A landscape with many valleys, sampled at points; each row gives a point and its height.
A ball rolls from a point to whichever of its 5 nearest points has the largest drop for the distance, and stops where none of them is lower. Distance is the straight distance between rows; heights are no part of it.
kuret h=152: [ -3  -2  -5   3  -5   7  11 -19   6  -8  11   9 -21   2  -2   8  -8   1
  14   6  11  18  -4  15]
kav h=279: [  4   1 -13   8  12  -2  -4  22 -12   5  -8   3  28   4   5 -12  -8  -3
 -22  10 -12 -19  -3 -19]
pokug h=175: [  4  -2 -21   0   2  -3 -14  13  -2  -6  -3  26   5 -13   8  -7  -6  18
  -8   6 -10  -9  11  -4]
dal h=388: [  0   0   2   0   4  -3 -14  13  -5  -3  -6   2  15  -6   2  -2   0   5
  -7 -14  -3 -11   7  -8]
zaki h=101: [ -2  -5   4   8  -1   9   5  -2   3 -12   2   6  -8  -2   2   1  -4  -5
   7  -4   6  11   1  10]
sifa h=263: [  8   3 -12  -2  -3 -11   1  -3  -2  20  -2  -5   0   1 -11 -11   6   2
   0  12 -14   0 -16  -1]
repu h=276: [  1  -6   3 -18  -7 -10 -19   4  -1  -3  -2   4  -5  -1  -6  -3  -7  32
   5  -3  -5 -19  -1  11]
gog h=412: [  4 -10 -22 -23 -10 -16  -7  -7  -2  18 -14 -11   4  -1 -24 -18   4  15
   3  17 -16  -4 -10  19]
goguz h=108: [ -6  -3  -1  -2  -6  10   3 -12   3 -11   5   5 -15   7   2   9  -6   2
   8  -3   8  12   0  17]
piben h=133: [-11   2  -3  -4  -7   8   6 -24  10  -7  11   3 -20   6  -4  17  -1   1
  11  -4  14  22  -3  15]
dodi h=402: [  4  -4 -16   0   0   1 -21  19  -4  -5  -6  20  13  -9  11  -8  -7  11
 -15  -7  -3 -23  14 -19]
reko h=314: [ -4  -3  -5 -10 -13  -8  12 -17   1  10   7  -6 -11   8 -16   4   1  11
  10  15  -3   0 -14  14]
linif h=124: [ -2  -8   3  -3   3   4 -11   9   0 -13  -6  11   2 -12   5  -1  -7  10
   0 -16   2 -10   9  -2]
zuf h=232: [  8  11 -17  11   2  -3  -2   8   4  -2   4  18   3 -10  -3 -15  -5   2
  -4  20 -13   5  -2  -2]
kaz h=93: [ -5  -4  13 -10  -6  10 -10   2  -1  -8  -1  -7  -1   6   4  10   0  -1
  -1 -14   4  -8   5   2]
tipo h=99: [  2  -2 -11  16   6   2   1   7   7 -11   0  24   0 -18  18  -5  -4  12
   3   0   3   9   5   4]
Dumag h=678: [-12   5  11 -14  -2   4  17 -14   0  12   6 -24   3  13  -9  12   9 -11
  -1   0  11   6 -12  -4]
nipim h=225: [ -3  -3  18  -9  -2   3 -14  13  -5  -8  -4  -3   7  -4   5   3  -2   4
  -6 -18   4 -16   9  -5]
bis h=342: [ 4  4 -9  6  1 -7 -5  6  3 -3  2  7 -1 -5 -7 -4 -2  7  5  1 -9  3 -1  7]
num h=597: [  3   2 -21   4   4  -4 -10  20  -5  -2  -3  21  17  -4   6 -11  -9   8
 -13  13 -16 -16   8 -12]
Madup h=89: [-16  -1   4 -11  -4   5   3 -24   8  -8  10  -5 -14   6  -2  22   7   0
   7 -13  19  19   5  14]
dol h=362: [  0  -3  -2  -3  -2  -8  -9   6  -3   2  -2  -3   4   1  -5  -2   1  11
   4  -2 -13  -7  -4   7]
depad h=244: [  3   1  -5   5 -10  -6   7  -6   5   0   8   3 -12   3 -13   0  -5   1
  13   7  -4   6  -6   9]
gon h=193: [  2   1  15  22  13   5  14   5   2  -2  -1   4  -3 -11  13  -8   7 -19
  -8   2   4  14   7 -10]
valig h=222: [  3 -11  -9 -16  -7 -11   4  -4  -3  23  -3 -16   1   6 -16  -7   4   9
   3   8 -16  -4 -13   7]
genef h=103: [ -9   0   9 -18 -13   7 -12  -8   1   0   3 -16  -4   9   1  17   5   4
  -1 -15  13  -8   5   4]
val h=94: [ -3  -6   5  -5  -3  12 -10  -3   5 -14  -1   9 -13   0   9   8  -9  11
  10  -8   7   2   4  14]
Pipo h=322: [  7  10   4  16  12  -3   2   6  -4   3   0  -6   8   0   1 -10   5 -25
 -13   5   1   4   3 -17]
lofov h=260: [  1  -8   2 -10  -5  -2  -7   5  -2   6  -4 -13   6   8  -5   2  -1  12
   4  -6  -8 -14  -6   4]
nuku h=282: [  8   9  -1  18  13  -1   4   4   3   0  -1   2   5  -5   3 -12   0 -22
  -7   7   1   8   5 -13]
zif h=209: [  2   2   6  12   2   1   8   1   1  -4  -1  -2  -1   2  -4  -6   3 -17
   1  -3   2   7   0  -2]
zoge h=588: [  8   8 -20  -9   0 -11  -8   5  -7  12 -10   5  10  -4  -6 -18   3  12
  -7  20 -20  -8 -13   5]
lilo h=96: [-3 -4  0 -3 -5  2 -9 -1  2 -9  1  2 -7  5 -3  6 -7  9 11 -5  0 -1  1 12]
mari h=98: [  7   8  -3  16  18  -2   2  14  -8   4  -3  -2  22   3   1 -12  -4 -19
 -21  15  -5  -9  -3 -20]
dova h=398: [ 11   5 -10  10  -4 -10  13 -12   5   3   8   7 -13  -3 -11  -2  -1  -9
  18  17  -4  12  -3   3]
Sif h=333: [ 13  14 -13  10   4  -8   2   0   6   5   4   8   1  -4  -5 -12  -3  -7
   2  22 -11   5  -5  -7]
Vadi h=188: [-17   8  18 -12  -4   1  12 -20   5   4  12 -18  -6   8  -8  24  17 -11
   0 -10  15  18   0   4]
Zit h=483: [  2  -2   4  -6   3  -7 -17  16  -6  -1  -6   0  17  -6   4  -3  -3   8
 -10 -19  -1 -18   8 -13]
Dibuf h=345: [  0  -9  -4 -18 -11  -7  -9  -5  -3   8  -6  -6  -6   7  -7   0   0  25
   8   7 -10 -13  -3  21]
dumig h=316: [ 5 -2 -4 11  0  0  2 -2  8 -6  2 13 -8 -8 -2 -6 -6  3  9  4 -1 13 -2  9]
nevol h=386: [  1   2  -5   3   7   0 -14  20 -11  -3  -8   6  22  -6  14  -6  -1  -2
 -23 -11  -1 -20  14 -24]
zon h=166: [ -2  -1  22  19   9  10  12  11  -3  -2  -2   5  -4  -8  19   0   7 -12
  -9  -8   5  13  10  -7]
Suf h=194: [ 14   7  -4  29   9   1  14  -8  14  -5   3  12  -5 -13  15  -8  -1 -13
  13  16   9  17   1  -1]
Vopez h=385: [  6   3 -12  -5  -8 -17  -1  -4  -2  10  -3   0  -4   2 -13  -9   4  13
   4  12 -12  -3 -11  16]
nutef h=339: [ 10   2 -14  -9  -8 -16   8 -14  -2  17  -3  -4  -6  -1 -19 -12   6   6
  10  20 -10  -1 -15  12]
Datos h=114: [  0  -4  -3  -3  -7  -1  -4  -4   2 -10   5   8 -16   3  -4   5  -7  11
  11   1  -5   6   1  19]
vus h=406: [ 12  11   7  24  19  -1  10  -1  -2   4  -1  -5   0  -4   7  -8   4 -35
  -6  15   2  10   9 -19]
Rakid h=425: [  1   4  -3  -4  -4  -7  21 -19   3  12   8  -9  -7   7 -17   6   2  -3
  15  15  -2   2 -15   3]
ged h=95: [  1  -3   0   8   1   9  -2  -2   5 -16  -1  18 -13  -7  13   2  -9  18
  13  -3   7   8   3  19]
noga h=87: [ -2  -5   4   2   1   7  -7   6  -1 -13  -4   6  -2  -3   3   3  -5   4
   4  -9   2   1   4   5]
vonit h=611: [  3   3 -16  -1   3  -5 -11  15  -7   1  -6  13  16  -3   3  -8  -3  14
 -12   6 -16 -14   0 -13]
feded h=127: [-11   0   7 -16  -8   4   3 -11   0   8   5 -19   1  15  -3  20   8   1
   1  -9  10  -1  -2   3]
kekun h=286: [ 0  0 -1  3 -5 -3  5 -1  0  0  3 -4 -2  7 -7 -1 -2 -4  5 -2 -3  1 -6  4]
fefi h=165: [ -7  -5   6 -17  -8   7  -5  -1  -4   9  -4 -20   7  11   1  10   2   2
   1  -9   2 -12  -3   2]
Tol h=130: [  4   0   3  21   3   7  14  -6   9  -8   4  11 -11  -9   8  -5  -1  -9
  10   4   9  14   0   7]
pufoz h=128: [  2  -1   6  18   7   7  10   3   4  -8  -3  10  -2 -10  12  -6   3  -9
   1  -4   7  12   5   2]
gona h=132: [-15   6  16  -8  -2   8  14 -11   0   0   9 -10 -13   6   1  19  11 -18
  -5  -9  12  15   2  -3]
Mamep h=156: [ -4   2  15  10   0   9  15   1  -3  -3   1   0  -7   1   2   1   3 -21
  -4  -3   7  10   5  -3]
sib h=143: [-13   4   7  -4  -3   9  12 -22   3  -6  10  -2 -15   5  -3  16   9 -13
   4  -4  16  19   0   4]
zazuz h=469: [  2   2 -15   7   7  -1  -8  16  -3  -2  -4  10  17  -4   4  -8  -4   1
 -13   4 -13  -9   4 -13]
seran h=513: [ -3  11  17   1   7   2  25 -15  -3   3   5 -11  -6  10 -10  13   6 -28
   7   7  11  11  -3 -12]
Bul h=268: [  0  -8   8 -17  -6   0 -19   7  -1   1  -2  -9   4   2  -2   3  -6  20
   1 -11   1 -22  -2   0]
Sini h=102: [ -9  -1  23   3   1  20   8   4  -5  -4   2   0 -15   3  15  14   6 -14
  -8 -10   9  11  10   0]
Tura h=370: [ 10   7 -11   5  10  -4  -4   9  -6  14  -4  -3  16   4  -3 -14  -3  -2
 -12  13 -16  -7 -15 -14]
tiko h=84: [ -7  -2  12  -1  -4  17  -2  -4  -2 -12  -2   5 -12   1  11  10   1  -6
   1 -10  12   8   6   8]
mis h=401: [ -9   9   9  -3  -2   4  19 -22   4  -1  10  -8  -7   8 -12  16   4 -19
   6   5  13  11  -6  -2]
niz h=40: [  5  -6  -7  -8  -3  -8  -1   2  -3  19  -4 -14   8   6  -9  -6   2   4
   0   1 -14  -5 -13   1]
kurup h=112: [  3  -7 -16   2   4  -1 -13  10   0 -10  -2  27  -2 -18  12  -4  -7  25
   1  -2   0  -5  13   1]
Pem h=457: [  7   8 -13   7  10  -6  -1  14  -7   9  -4   8  18   0  -2 -18  -7   1
 -14  21 -17 -13 -11 -13]
rele h=58: [-10   4  -8  -9  -7   0   8 -30  11  -5  18   0 -21   7 -12  16   0   6
  14   5   9  20  -6  14]
mufor h=336: [  8  -6 -15 -14  -8 -14  -5  -3  -3  18  -9  -6   2  -2 -14 -13   5  14
   0  13 -19  -4 -11  15]
pibo h=111: [ -5  -1   6  10  -3  15  11 -11   5 -13   3  11 -18  -1  10   8  -1  -2
   8  -1  15  16  -4  16]
duzam h=231: [-15   7   4  -8  -5   5   9 -22   6  -2  12 -10  -8   9  -9  19   7  -9
   5  -3  13  15  -6   6]
Gogif h=207: [ -6  -2  -7 -14 -12  -5  -3 -14   2  -1   4  -2 -14  11  -8   9  -1  20
   8   9  -2  -2  -1  22]
sozog h=422: [  0  -8  -2 -11  -2  -7 -22  14   0  -6  -1  12   4  -8  -2  -4  -7  25
  -3 -15  -2 -20   5  -4]
sadaz h=126: [ -7   1  10   3  -3   8  11  -4   0  -6   2  -3  -7   5  -2   7   4 -18
   0  -5   9   8   2   2]
kop h=174: [  7   6  -9  19  10   3   6   3  11  -5   0  12   5 -13   9 -13  -2 -11
  -3  13   0  12   1  -9]
rorez h=121: [ -4  -3  19  -8  -4   6  -9   8  -7  -6  -4  -8   2   4   3   7   1  -5
  -5 -13   3 -11   7  -1]
viki h=441: [  5   2   2  10   2  -8  11  -1  -3  13  -2 -17   5  10  -7  -3   4 -16
  -2   1   0   0 -10  -9]
Pob h=479: [  6   4 -14  -5  -4 -15 -12   3  -5   1  -5   9   2  -7  -7  -8   2  20
   2   8 -16  -6  -3  12]
kot h=500: [ 11   4  -3  16   3  -4  16 -11   6   2   5  -2  -5   1  -8  -2  -1 -19
  14   8   3  10   1  -6]
zoma h=292: [ -5  -2  -3 -10  -9  -2   5 -10   1   7   6 -10  -6  12 -12   8   1  10
   8   7  -2  -2 -11  12]
netu h=346: [ 10   8 -10  14   1  -5   3  -2   7  -1   4   7  -5  -7  -4 -10  -2  -4
   6   9  -5  12  -2   0]
Fivur h=332: [  0  -6   1 -27 -11 -12 -23   0   1  -4  -5   4 -10   1 -11  -7  -7  42
   1   1   1 -23  -1  18]
ramo h=559: [  3   0 -14   1   4  -1 -15  19  -6  -1  -7  10  22  -4   8  -6  -3   6
 -16  -1  -9 -19   9 -18]
ded h=105: [-15   1  16  -6  -4  10   5 -13  -1  -3   6  -3 -15   4   9  24  13  -9
  -4 -16  16  19  10   4]
nolo h=452: [  4   9 -17   3   2  -7  -7  11  -3  -1  -2  16  10  -5  -1 -11  -4  10
  -8  17 -17  -7   0  -1]
Ruv h=118: [ -3  -3  21   9   5  16   4   7  -3 -10  -4   6  -5 -10  19   5   5  -4
  -4  -9   8   6  10   1]
bufek h=100: [ -1  -8   4   7   7   8  -4   8  -2 -15  -6  13   2 -16  12  -2  -2   5
   1 -11   6   0  13   2]
mit h=186: [ -2  -6  18   1  10   6  -6  16  -7  -8  -6   8   5 -15  17   0   1   1
 -14 -18   5  -7  18 -14]
kor h=471: [  4  -6  -7 -17  -2 -12 -17   6  -5  12 -10  -3   6  -4  -4  -6   2  23
  -3  -1 -15 -15  -4   2]
vopeg h=148: [ -2   4  18  25   6  10  13   3   5 -17   2  15  -6 -10  22   1   6  -5
  -1  -2  12   9   8   8]
fum h=201: [ -4 -15  -2 -23  -7   2   0   4  -3  21  -4 -28   9  11 -10   4   0   4
   0  -4 -10  -8  -5  -1]
lebi h=357: [  5   5 -20  12   8  -4   3  13   2  -3   3  20  10  -7   2 -15 -10  -1
  -8  25 -13  -3   1  -9]
Bib h=129: [ -3  -6   3 -21 -13   3 -16  -4   2   4   2 -15  -4  11  -1  12  -2  17
   3  -7   5 -12  -1   8]
Lok h=600: [ -5   5  12  -1   2  -3  24 -12  -5  10   2 -19   1  12 -11   7   7 -22
   2   6   9   1  -9  -9]
dube h=97: [ -9  -2  13 -14  -9  11 -12  -8   1  -8   2  -6 -11   5   6  15   3  -1
  -3 -16  13  -2   9   4]
dev h=230: [ -3 -14  -3 -21  -4  -9   2   3  -5  27  -2 -32  12  13 -18  -4  -1  -6
  -4  -1 -13  -4  -8  -9]
Lefa h=176: [  3   5  -7  17  10   2   0   7   4  -6  -1   8   9  -9   4 -10  -1 -11
  -8   2  -1   7   3  -9]
gok h=117: [  0  -8   1   5   7   6  -9  11   0 -13  -7  18   6 -17  13  -3  -3  10
  -5 -14   6  -5  14  -7]
vupi h=147: [ -5  -3  -3 -16 -11   0 -13 -10   3  -4   4  -2 -13  14  -3  11  -4  21
   6  -1   0  -8   2  15]
kemef h=497: [ -5   7   3  -4  -3  -1  17 -23   8   2  12  -8  -6  10 -14  12   3 -10
  13   7  10   8 -13  -1]
big h=379: [ 10  10  -7  17   7  -2   5  -1   7   1   4   2   1  -2  -3 -10  -1 -17
   3   9  -1   9  -1  -9]
Peze h=548: [  6   4 -22   6   3  -9  -1  20  -5  -1  -2  22  16  -4   2 -17  -9   6
 -13  25 -18 -13   3  -7]
lugad h=104: [  2   1   0  20   5   4   7   0   8 -15   3  19  -4 -14  15  -2  -3   6
   8   0  10  12   1  13]
nen h=262: [  3  -9  -6 -11   2  -6  -4   9  -8  24  -9 -25  16   9  -7  -7   2  -6
  -6  -4 -12  -3 -11  -9]
nedis h=134: [ -8   0  12 -10  -8   6   1   0  -6   3  -1 -16   3  12   1  12   5  -8
  -3 -10   7  -7  -1   2]
fil h=499: [  4   3 -10   1   3  -8  -7   8  -2   8  -5  -2  10   0  -2  -7   3   7
  -4   1 -16  -6  -9  -2]
limip h=119: [ -1  -2   7   6   2   2  -2  10  -1  -8  -5  -1   6  -3   0  -2   0  -7
  -2 -11  -1   1   6  -2]
zabu h=92: [ -1   1  -9  23   7   2   5   6   9 -17  -1  25   3 -18  23  -3   0  10
   2   1   8   6   6   5]
davas h=478: [  2   3  -5   0  10  -3 -15  16  -7  -1  -7   0  21  -3   6  -4  -1   2
 -16 -10  -6 -16   6 -15]
vofal h=172: [  4   3  10  12   2   7  23 -11   3  -3   4   2 -11  -1   0   0   2 -22
   8   4  11  14   4  -4]
Pogak h=426: [ -2  -5  13  -8   2  -1 -17  19  -8  -7  -6   4  12 -13   6  -3  -3   6
 -16 -22   8 -19  15 -15]
Gan h=91: [ -1  -5   7   4   2  14  -1  -2   3 -15  -2  10  -8  -7  14   5  -5   8
   8  -7  10   7   4  14]
Satul h=293: [-10   4   1  -6  -8   2  10 -15   5   2   9 -11  -6  12 -10  14   2  -4
   7   2   7   4  -8   4]
vug h=106: [  0 -10  -2   4   5   2  -7   7   2 -15  -2  19  -4 -14  10  -1  -6  18
   7  -8   2   0   9   7]
sot h=289: [ 3  2  1  6  4 -6 -2  9 -5  5 -6 -9 15  3  0 -5  3 -6 -6 -8 -6 -4 -3 -7]
nog h=88: [ -9   0  13  -7  -6  13   0  -5  -5  -6   2  -6  -8   6   4  15   5 -11
  -5 -12   8   7   7   3]
lape h=151: [  3  -7 -19   2   0   2 -15  16   1  -8  -4  28   5 -16  16  -9  -8  18
  -8   2  -3 -12  17 -11]
duvin h=340: [ -8   2  -5  -6  -9   2   8 -15   6  -4  12  -3 -13  10 -10  12  -3   2
  10   4   2   6  -7  12]
Noru h=400: [  4   6   5  11   2  -6  14  -4   0   5   3 -10  -1   7  -9  -1   2 -22
   4   2   5   5  -4  -9]
Rase h=238: [  5   3  15  21  10   6  21  -3   2   1   1   2  -9  -6   7  -2   7 -25
   2   4   9  15   7 -10]
lub h=195: [ -5  -4  12 -25 -15   6 -19   1   1   7   1 -22   4   8   2   9   0  16
  -6 -17  15 -21  -1   2]
Ropi h=378: [  1   5  -5 -10  -7 -11  20 -28   4  10  11  -5 -12   6 -21   8   3   3
  20  23  -3   6 -16  11]
kivuv h=113: [-13   1   5 -12  -9   3   1 -14   1  -3   9 -13  -7  11  -3  21   8  -4
   2 -11  12   6   3   7]
kemid h=168: [ -7  -9   0 -20 -10   4   0  -5  -2  12   0 -22   4  15  -3  10   2   5
   1  -4  -3  -8  -7   4]
Tef h=116: [ -2   2  10  12  -2  15  17  -9   3  -9   4   7 -13  -2   7   3   2 -14
   5   0  13  15  -1   7]
nid h=382: [ -1  -2  -1  -4  -7  -4  12  -8   0   9   4 -14   0  12 -11   4   2  -3
   6   2   0  -3 -13   2]
fozi h=250: [  0  -3   7  -7  -3  -1  -9  11  -5   1  -8 -10  11   3   0   1   0   5
   1 -14  -2 -14  -1  -3]
neka h=280: [  7  10 -12  14  12  -1   0  11   1  -1   1   7  16  -1   1 -15  -5 -10
 -13  14  -7  -1  -1 -16]
vizo h=115: [ -8  -3  -2 -10  -9   8  -9 -16   5 -12   4   1 -17   8   3  15  -4   8
  10  -8   9   8   5  14]
dured h=405: [ -3  -8  14 -21  -6  -2 -21  14  -3   4  -4 -10  10  -1   0   0  -5  19
  -7 -18   5 -25  -3  -4]
Mag h=125: [ -2  -6   4 -14  -5   1 -21   1   4 -11   2   4  -9   2  -1   6 -10  22
   6  -7   2 -11   4  10]
tined h=90: [  1  10   0   5   0  -4  24 -20   4   3   9  -5  -7   9 -16   9   0 -16
  19  12   4   9  -9  -5]
rodu h=155: [ -6   3  26  21   7  18  12   7   0 -14   5  11 -12  -6  28   9   8  -6
  -5  -8  11  10   9   2]
von h=247: [  2   5  18  14   6   2  17   2  -4   3   3  -4  -6   1   0   0   6 -28
  -5   0   6  10   7 -12]
laf h=110: [ -3  -3   9  12   9   7   3   8   0 -10  -4  10   3 -12  14  -4   4  -5
  -6 -10   3   5  11  -2]
noro h=420: [ 7  7 -8 11  2 -7 -2  4  2  4  0  0  7  1 -5 -9  1 -5 -2  4 -9  1 -7 -5]
suga h=200: [  6   9   1  11  12  -3  -3  11  -9   9  -5 -11  17   2   0  -9   5 -14
 -17   1  -3  -2  -4 -13]
bazo h=228: [  0  -6  -4   1   7   2 -12  15  -6  -9  -6  17  13 -16  15  -5  -2   1
 -19 -14   2 -11  20 -18]
suved h=300: [  3  -5   3  -8   1  -4  -6  12  -8  16 -11 -19  17   5   0  -6   2   0
  -5 -11  -6 -10  -7  -7]
sisiv h=123: [ -4  -2  24   4   3  12   2  11  -5  -6  -2   0  -3  -1  12   5   3 -14
  -7 -13   2   6  11  -4]
rifu h=434: [  5   0  -8  -5   5  -6 -14  12  -7  10 -10  -4  17   0   1  -7   0  12
  -8  -5 -15 -12  -7  -9]
peba h=384: [  1  -1  -8  -1   5  -3 -15  15  -3  -7  -6  10  14 -10   7  -5  -4   8
  -9 -13  -2 -16  13 -16]
zekoz h=107: [-15   0  15 -14  -5   6  -2 -16   1  -1   7  -9 -12   5   5  25  13  -3
   1 -20  17  12  13   6]
tirus h=285: [  2  -1  -8  -2   3  -5 -17  12  -1  -5  -2  12   8 -10   3  -3  -4  13
  -3 -10  -6 -12   7  -7]
libu h=373: [  1 -13   5 -25  -8  -5 -20   5  -1   8  -3  -8   1   1  -6  -3  -4  32
   1  -5  -4 -22  -4   7]
topul h=131: [  8   5  -7  21   6   2   9  -1  13  -9   3  18  -3 -16  15  -9  -2  -2
   5  11   4  15   0   0]
sil h=192: [ -1   1   2  10  13   4  -4  14  -3  -5  -5   7  13  -9  14  -7   5 -11
 -19  -7  -2   1  13 -14]
zag h=290: [ 13  11  -4  27  16   3  16 -10   6   0   0   2  -4  -9  12  -8   2 -29
   9  20   4  18   7 -13]
Zodem h=470: [  5  -2 -14 -17  -5 -14 -15   1  -5  10 -12   0   4  -6  -7 -12   6  24
   1   9 -16 -13  -6  15]
Bepor h=138: [  1  -5   0 -15  -4  -4 -18  -1   2 -13  -1  13 -13  -2  -2  -2 -12  28
  10  -1   0  -7   6  15]
Nopiv h=109: [  0   0  -8  16  10   4   1   9   5  -9  -4  18   8 -14  17  -9   1  -2
  -8  -1   2   7   7  -5]
Zeze h=242: [ -2 -13  -5 -15 -10  -6  -2  -2  -3  16  -4 -14   0   9  -9   2   4  14
   6   2 -11  -8 -10  11]
setil h=380: [ -2   4   3   4  -4   1  18 -12   3  -3   8  -2  -9   6 -11   4  -1 -16
  10   5   9  10  -5  -1]
mubu h=267: [  6  -4  -8  -6  11  -2  -7  12 -10  22 -10 -20  21   7  -2 -11  -1  -9
 -16   1 -13  -6 -14 -18]
gosem h=162: [-10  -3  -2  -5  -5   6   4 -30   9 -11  10   7 -25   6   7  19   1  11
  13 -10  18  25   4  21]
zilir h=218: [  0  -3   3 -24 -11  -6 -22  -5   3  -6   0   2 -13   5  -6   0  -9  34
   4   2   1 -16   2  18]
zega h=235: [ -1 -12   0 -12  -3  -3   5   1  -4  20  -3 -25  10  12  -9  -1   0  -3
  -1  -3  -7  -3 -12  -3]
Napad h=288: [ 16  11 -12  20  11   0   8  -4  11  -3   2  13   0 -11   9 -11  -8 -15
   7  30  -6  13   1  -9]
Gobet h=120: [  5   3 -16  15   6   0   0   6   9  -6   3  23   2 -14  11 -11  -5   3
  -3  14  -5   9   1  -3]
Lagip h=409: [ 12   9 -10  12   0 -10   7  -5   3   8   4   0  -4   1 -10  -7   1  -9
  10  12  -6   6  -7  -5]
roto h=122: [ -7   1  19 -21  -8   8 -16   3  -4  -6  -1 -10  -1   5   5  12   2   4
  -6 -18  13 -12   8   1]
Pota h=486: [  0   2   1  -1  -2  -6  20 -15   1  14   6 -15   0  10 -14   3   3 -10
  11   9   2   1 -15  -6]
kib h=266: [ 13  10  -9  22  17   1   7   1   8  -1   1   7   7  -7   5 -13  -8 -23
   1  22  -2   8   0 -16]
Vabo h=259: [ -5 -11  -3 -16  -4  -2  10  -6   0  20   1 -22   5  12 -13   0   2   1
   3   4  -6  -2 -14  -2]
Fola h=407: [  6   7  10  11   6  -6  12   0  -5   8   1 -12   1   6  -5  -3   7 -27
  -4   0   6   4   0 -12]
gomed h=79: [ -7  -3   6  -6  -7  10  -6  -3   0 -12  -1   0  -8   5   1   9  -1  -2
   5  -9   5   2   4   8]
kosa h=299: [  1  -3   1   0  -4  -5   5   2  -4  11  -2 -17   6   9  -5   0   3  -5
   0  -5  -2  -4  -9   0]
Kore h=381: [  2  -2  -4  -2  -1  -8 -13   7  -1  -5  -3   9  -1  -5  -5  -3  -3  19
   5  -3 -10  -5   4   8]
zal h=189: [-5  0  4 -1 -9  4  7 -7  2 -3  5 -7 -5  8 -7  8  0 -9  6 -3  7  2 -5  4]
puro h=185: [ -1   2  11   7   3  -1   2   9  -5   1  -4  -9   7   2  -1  -1   5 -13
  -7  -9  -1   0   2  -4]
rupi h=221: [  6  -9 -12 -18  -1 -11 -10   6  -6  26  -9 -18  11   5 -14 -11   0   4
  -9   5 -24  -5  -8  -6]
fuzu h=171: [  0   1  15  15   7   5   7   8  -5  -3  -2  -1   1  -4   7  -5   5 -17
 -10  -6   3  10   9  -8]
goz h=508: [  2   6  -4   1  -6  -9  21 -21   5   4  12  -1 -14   4 -17   7  -3  -6
  22  17   0   8  -9   6]

Two balls start at each pair of points below. Name the first point that both come to, or write never.
dev, zoma: gomed
zag, kop: zabu
Lagip, kib: Gobet
rodu, von: gomed
Peze, nolo: Gobet

Call two points neighbours if one is among the 5 nearest of the other. Go from one point of each pair to the other, from neighbour to neighbour, staying as low as possible. Name the highest point that can't be avoided.
mari, Madup: suga
gomed, niz: dev
zabu, gomed: lugad
